Points on a hilly landscape, in no order, each with its height.
From any point a climber steps to the highest of the 2 points nearest to it. It stops when none of these is higher. Distance is the straight distance between rows; heights are no part of it.
revig (h 7.67): [ 22   1  46  39  33  -9  21 -40  22  17 -22   2  41  30 -17  15 -13  21
   4   6  72  19 -49  -5]
Viz (h 2.73): [-31  24  28  34  -2  28  20 -13   5  18  -8 -13  -3 -26 -38 -19  13   1
  -2  20  35  16 -41 -20]
Betoz (h 7.06): [ 16  -1 -12 -14 -23 -13  -2  41 -23  -2 -18  12 -26  -6   9  -5   0  34
   8  -4  -9   2  -3  13]
zevir (h 3.01): [ 15  10  33  16 -10  32 -19  -9  16 -15 -25  27   2  27  21  22 -26  32
 -16   0 -13 -33  -4  27]
fipes (h 3.13): [-29  12 -41  -8 -18 -21   4  -4 -28 -18 -23  -5 -12 -23  27 -23 -12  -1
  -2  10  21  10   6 -25]
Pakep (h 7.33): [-40  20   1   8  -4  35  24 -17  27   1   6 -41  39   8 -24   6  -2 -25
  27  23  13 -13 -15 -40]
kipe (h 3.29): [  2   1   3   1 -18  47 -16 -17  13  -2 -33  16  -7  -1  -8  -1 -21  38
 -25 -12 -41 -41  12  23]
duti (h 4.01): [-15  -7  31  11 -26  24   1 -15  -8   1   5  41 -54 -31  18   7 -14  15
 -30  30  -9 -13  29  30]
simi (h 6.57): [ -7   3  27 -10  -6 -23  -1 -16 -12  16  35  21 -37 -40   0  14  -5 -36
  -2 -19 -34 -13  18  26]
zever (h 3.00): [-34  19  20  22 -26  22  14 -31   6  17 -37  -8   6 -40 -15 -18  26 -18
  -1   8  19  -2 -28   4]
dedo (h 4.97): [ 11 -27 -11 -29  -5 -47 -41 -15   0 -11  39   6 -31   5  22  21 -18 -45
   4 -15 -48  33  17  15]
Lat (h 8.25): [-21   3  -8 -21  37 -14  -4  -3 -17  11  16 -12   1 -35 -28  -9  15 -37
   1  -7 -29 -11  25  -3]
Valo (h 8.43): [-26 -23 -39  12  13 -12  12 -15 -21  -6  22 -34  23 -18 -35 -29  -6 -25
   7  14  11   2  15 -50]
Duro (h 3.28): [-46  26  -8  10 -33   3  20 -19  25  21 -30 -13  20 -23 -32 -28  26  -4
 -15 -13 -17  11 -25 -10]
kufaz (h 4.11): [ -1  14  -8 -10  21  19  -6 -15  15   1 -15 -20  49   9  14  10  18 -30
  -1 -12  -5 -21  20   7]
vonud (h 6.91): [ 19 -51  -5  23  39  -8  11 -22 -18  38   4  22  25  -7  -8   3   2  11
 -15  18  13  -9  20   3]
dogub (h 4.69): [ 29   5  21  -8  22  13  -3  12   0   6  -1   5  19  13 -17  14 -21  -2
   5 -35 -19 -22 -16  14]
vunov (h 7.73): [ 22   5 -21 -36  35  -6 -38  15 -36 -16  33   1 -33   1  16  -1 -16 -16
 -13 -17 -24  26   7  19]
naf (h 4.54): [  6  25  32   9   3   5  17   3  41  14 -12   9  20  21 -14  11   8  23
   1 -18 -16 -18 -17  25]
vesa (h 4.35): [ -4  33  26   9  40  11  15 -16  44  -1  -5 -28  59  23 -34  17  17   0
   4 -14  23  -3 -25   2]
lunip (h 5.76): [ 31   1 -34 -26  17 -25   7  28   5 -16   6 -17  35  38  28  14  19   0
  12 -22  -8  19   7 -10]
Pipa (h 3.98): [ -3   1  -8 -12   3  12  -8 -30  15  10 -18 -12  22 -27   6   7 -11 -30
 -18 -24 -15 -37  29  -5]
Debez (h 5.22): [-16 -14 -17 -26 -22 -28 -37  -1  -9 -14  57  -8 -36  -1   6  17  -2 -68
   9   9 -36  36   5  -1]
Detob (h 4.20): [ -3  34  29  19  16  20   1   6  39   4 -13 -30  38  25 -59 -17   7  34
  -7 -14  14  11 -60   6]
res (h 5.96): [ -2 -29  -9  -5 -16 -36  -3  -2 -11   1  26  -5  -1  -6  14   0 -24 -33
  18 -18  -4   9   1 -25]
Buduf (h 5.70): [-61  20  11  -5   3  42   2 -16  20 -26  20  10 -63 -34   7   3 -24 -34
 -15  38 -15 -24  20  13]
zug (h 7.70): [ 29 -32  21  31  17 -29  10  -3   4  16  10  28  19  21  20  19 -12  12
  -4  -1  25   0  -1  -8]
lem (h 3.91): [-47  13 -11  -9 -23 -35   2  34   3 -47  24   4  -8   8  28 -22 -19 -13
  -1  -4 -29  34  25 -20]
Tuni (h 7.50): [-10   7 -14 -27 -29 -40   1  29 -13  11  26  -7   1 -15   1  18  28 -14
   1 -30 -82 -10  22  16]
Bonor (h 1.96): [-14 -24 -23  -6 -42  11 -29  16 -17 -33  51   6 -90   8  14   8 -19   0
  -8  41 -32  22  20  11]
tenun (h 7.32): [ 38 -65 -25  -5   5  -5   7  -3 -11   0  21 -17  44  34  -2  21  17   7
  21  13  15  -2  26 -31]
vigap (h 6.84): [  8 -13   7  13  41 -18  22 -29  28  -1   5 -15  66  34 -15  -7 -20  14
   2 -21  43   9   3 -21]
kuzi (h 5.54): [-22 -12  -4 -18 -50 -10  -9   6  -5 -14  40 -15 -27  -2  17  18  -3 -34
  12   8 -26   0  -6  -9]
lota (h 3.52): [-52  18 -37   7 -30 -18   7  15  -7 -37  -2 -11 -32 -12   9 -37 -24   2
  -5  -3 -11  15  18 -22]
tur (h 6.94): [ 41  -3   5 -11   3 -32   0   4   0   0 -17  18  -3  17  46  20 -16   4
  22 -33   8 -21 -18   1]
rila (h 6.38): [-12 -22   9  25  46   1  10 -25  17  18   4  -9  39 -10 -30 -14  -8   1
 -28  10   8 -11  23  -9]
nineb (h 4.04): [ 13  25  -6   6  40   5   8   5  35   8 -35 -27  38  41 -57 -16  43  51
 -11 -35  15  33 -56   0]
bipu (h 4.28): [-14  13 -19 -23 -23 -48 -12  27  -3 -31  16  12 -18  12  51  20   7 -10
   6  -2 -26  39  34  11]
Doz (h 0.35): [-30 -10  27  13  17   3   7  12   5   4  50  11   2  21  -5   3  -6 -14
 -23  24 -25   0  14 -14]
tigu (h 7.54): [ 35  14  -1 -16  24 -19  -4  13   0  43 -82  12 -13 -23 -15 -17  12  44
  14 -30  -2 -10  -7  29]
Fatap (h 0.69): [-22 -24  19   7   8  -2 -13  11 -20   0  54  19 -49 -16 -22  -4 -11  -4
 -20  25 -32  -3  15  -6]
Totok (h 6.50): [-47  28  17   9   5  48   5 -25   2  -6   0   2 -38 -36   2 -14  -3 -41
   0  42  23  -7   1  -1]
guro (h 6.44): [  2 -16  20  13   8 -21  18  23 -10  21  34   5  14   5 -26 -24  -9  14
   7 -13   0   3 -28 -24]
zef (h 5.26): [ -7 -17  23  18  14 -41  35  21  14  11  26  23  17  18 -21 -10  12  26
 -24  -7 -63 -11  11   1]
ralin (h 7.11): [ 33  -9  20  21  53 -30  28 -25  30  13   2 -21  63  27 -28   1   4  22
  17   9  77  24 -11 -10]
lam (h 6.12): [-41  28  31  36  -8  47  23   7  29 -15   4   5  17  43   4  15   9   6
   7  35  28   1 -27  -6]
Zoko (h 4.88): [-26   0   1 -11 -16  30 -15 -24   2 -22  23  20 -76 -33  26  12 -18 -24
 -27  32 -15   2  39  33]
tezi (h 6.80): [ 21 -43  -6   8  21 -14  12 -29   9  -8  29 -23  48  30   7   9 -23   1
  16  10  53  10  14 -44]
kasik (h 6.52): [ -7  18  13  10   5  32 -13  13  -8 -26  11   7 -14   4  40  11  -6 -17
  10  28  48  31  -2   1]
mema (h 5.79): [ 10  34  -7   2   2  28 -20  19 -15 -22 -27   3 -17  -3  22 -15  -6   6
   1   9  39  18 -15  17]
Nen (h 2.72): [ -2  -8 -33   8 -48   1 -12   4 -29 -31  -2   7 -39  -8  44  -9 -15  -4
  16  11  25  11  -1 -14]
bipas (h 6.97): [  5   3   4 -38 -22 -49 -11  -2  -7   6  19  13 -31 -39  -6  15  -7 -30
  -6 -28 -72 -12  27  33]
Loze (h 6.48): [ 35 -26  -7 -14  12 -16  -5  -1   0  10 -31  18  11  11  45  31  11  -8
   8  -2   1   9  25  10]
Bes (h 8.74): [  3   0 -26 -31  34 -11 -31  15 -28 -10  44  -6 -29 -24 -20  -4  -6 -36
 -14 -12 -46  -4  24  15]
ret (h 5.90): [ 14 -10   7 -21  -3  10 -27  -9  -8 -10   2  16 -17   6  50  23 -10 -17
 -10  -4 -16   1  32  12]
fime (h 6.68): [ 17   8 -22 -32  39   8 -47   9  -2 -25   7   0  -8  32  54  26  -3 -17
 -13 -20  -9  27  24  29]
Lan (h 8.20): [ 26  16  -3  -2  17 -12   0  35 -24  16 -47  30 -21  -9  10  -2  20  52
  -6  -6 -12  10   7  40]
pigu (h 4.63): [ 12 -21 -16 -23 -12 -38 -30   8 -21 -14  22  22 -36  16  31  30   0 -13
  -9   9 -46  48  40  28]
gafu (h 4.80): [  1  14  14   3  18 -17  28  11  26  26 -12  25  35  16 -20  -2  47  24
 -16 -19 -49 -11  13  15]
vobu (h 7.22): [-22  33  18 -15   8  35 -14  -4  -9 -17  12   3 -31 -38  27   4  -5 -39
   1  17  29  14   6  21]
daz (h 3.89): [  4  14 -25  -1  12  -1  -2   9  18  17 -57 -31  30  12 -42 -25  27  36
 -10 -13  21  38 -47 -16]
Timet (h 3.61): [-10   5   7  23  -5  37  -9 -38  19   4 -49  11  -7 -30 -20 -17  -9  14
 -30 -15  -6 -38 -10  19]
Bepug (h 6.89): [ 16  22 -11   2   6   6  -4 -17  -8  20 -66   4   4 -24  13  -6  19  15
   3 -14   7  -2 -26  16]
tuse (h 2.65): [ 16  -3  12  11 -22  31  -9 -14 -10  12 -11   3  -7 -25  -8 -16 -27  -8
  12   2  47 -23 -26 -13]
vita (h 5.18): [ 13  17 -15   3  33  15 -12  39 -24 -10 -12 -11   7  13  -7 -18 -20  18
   6  -5  20   3 -19  15]
Gado (h 5.85): [  2   5  13   0 -63  -6  15  27 -20  10  15   6 -31 -20  -5 -11   6  13
   2   9 -23  -7   2  -3]
Bito (h 7.17): [-11 -12  -9  -1 -33  46   3  10  -5  -6  -2   3  -6  18   3  20  11   3
   7  19 -21 -27  10 -12]
gim (h 4.84): [ 27  16  21  11  27  28  -7  29 -15  10 -12  -1  -5   8 -41 -12  -6  31
  -4 -12   2 -29 -32  12]
zel (h 5.88): [  7 -27  12  18   5 -23   7   7  -2  27  13  27  22  15 -28  -9  -9  39
 -20 -16 -24 -23 -20  -8]
vonut (h 2.69): [ 32   3  22 -21 -45   8 -15  -9   1   3 -32  15 -43 -29  28  31   7   7
   4  -6 -26 -23  16  47]
pala (h 6.46): [ 11  -5   3  -3 -14 -42 -20  -1  -1 -25  -9   9   0   9  36   7 -41 -15
   4 -39   4  -4  -5 -11]
koba (h 2.49): [ 25  -1   9 -17  -9  33 -13 -46 -15   7  18  17 -37 -36 -12  -4 -33 -30
  -1  -6  29 -40 -26  15]
dimuk (h 2.84): [ 38 -15  16  -3 -21  26  -9   4  -8  15 -39  38 -24   5  34  26   1  37
  -5  -3  -3 -26  10  36]
lok (h 6.21): [ 19   0   2  11  13 -14  14 -12  11  22 -55  20  19   0  24  11  29  12
  -3  -1   7   9   9  18]
kedi (h 6.70): [-52  21  31  31  11  25  33 -18  62 -10   9 -21  30  43 -25   9  11 -12
  15  29  34  -7 -26 -16]
Sug (h 2.86): [  5   2  18  28 -42  38   3 -10 -10  13 -15   8  -9   9 -20  -1  -7  30
   1  17  34 -29 -32  -5]
maret (h 8.55): [ 34 -18  42  34  41 -15  32  -6  25   1  10  27  35  55   7  13  -2  22
   2  -1  47   8 -26   8]
mul (h 2.33): [-12 -12 -12  -8 -38  12 -31  11 -21 -29  16  17 -65  20  49  16 -13  -2
  -3  34   4  35  18  -6]
fofu (h 1.32): [-10 -15 -21 -16 -13 -11 -22  27 -43 -33  48  19 -68 -13  -6 -22 -17  24
 -22  25 -32   4  19   0]
tugi (h 6.08): [  6  13 -39 -10  24 -17  21  18  19 -25 -12 -21  53  37  29 -10  37   4
  24  -1  35  27  14 -17]
Rezu (h 6.26): [-24  11  10  20 -26  56  13  15  25 -19 -23   2  -4  28  -6  -1  16  32
   1  30  -3   2   1  -4]
tuvi (h 6.33): [ 23   3 -31  -8  44 -30  32  10  11  -5  -6 -39  55  21   0 -17  42  20
  30  -2  58  33 -16 -12]
zozin (h 6.67): [ 36 -22 -19  -1   1 -23  12  12  -5  25   6 -33  37   5 -20 -17   5   6
  41 -10  52  -5 -30 -28]
fomi (h 7.74): [ -4 -36 -46   6  -6 -23   6   4 -37  17   6 -16  15 -15 -27 -38   6  15
   3  -8   9  -9   8 -38]
minaf (h 7.87): [-28  -7 -14   4  -1  12  21   4   1  -4  35 -41  28 -15 -32   0  19 -35
  20  25  -1 -13  15 -41]
Pezi (h 8.09): [ 10  30  -8 -31 -18  49 -22  13 -27 -29   1 -10 -32 -23  25  10   6 -20
  10  11  -9   1  11  23]
rusot (h 5.02): [-29 -18  -6  -5 -68  -7   3  25 -27 -12  28   1 -55 -20  11  -1  -1 -11
  20  29 -25  -8   5 -17]
veka (h 4.25): [  7  41   9  -7  49  18   1  -4  16  11 -27 -17  43  -7 -21   8  30  -4
   9  -1  13  -3  -2  23]
Kuzo (h 8.21): [ 27 -30 -24   5 -19  20   1  -4 -19  16   6  -2  14  12  10  24  10  -1
   1  23   6 -21  25 -18]
Pekel (h 7.05): [ 25 -20 -14   0 -19 -38  25  32 -27  33   4 -15  14  -2 -19 -20   4  12
  27 -14  -2  -2 -28 -30]
Nakan (h 3.84): [-16  -8  11   2   5  30  -1 -65  32  22 -27  -2  15 -24 -12  -9 -23 -21
 -31 -13   3 -47  12  -8]
Mobu (h 6.51): [ 32   7 -21  -6  34 -33  13 -13  18   5 -23 -47  49  -3  -1 -18   3  -2
  40 -33  55  19 -16 -33]
Zuz (h 3.60): [-25  14 -25   0 -24 -12   1  -3  19  13 -49 -18  25  -2 -20 -39  27  31
 -20 -20 -12  35 -32 -13]
Tugu (h 3.27): [  6  -2  41  21 -23  25   1   3 -22  10  -4  35 -46 -21 -24  -5 -19  31
 -10  28  19 -19 -10  15]
zep (h 7.95): [ -3  11 -22 -25  -1 -45  -1  16  -7   7  23 -21  30 -13 -11   1  12 -43
   0 -27 -44  -8  13 -17]

For each start below, name the point where the climber stops.
tuse -> vobu
dogub -> vobu
koba -> vobu
zevir -> vesa
naf -> Pekel
zever -> vesa

Call two points neighbours if one is among the 2 nearest of the other. Go from one point of each pair to the other, from neighbour to neighbour, staying as high as possible. Name the lowest point that can't be avoided.
tur and Bes -> ret
maret and Pekel -> lam
tur and Kuzo -> lunip
maret and Kuzo -> tezi
Lan and Loze -> lok
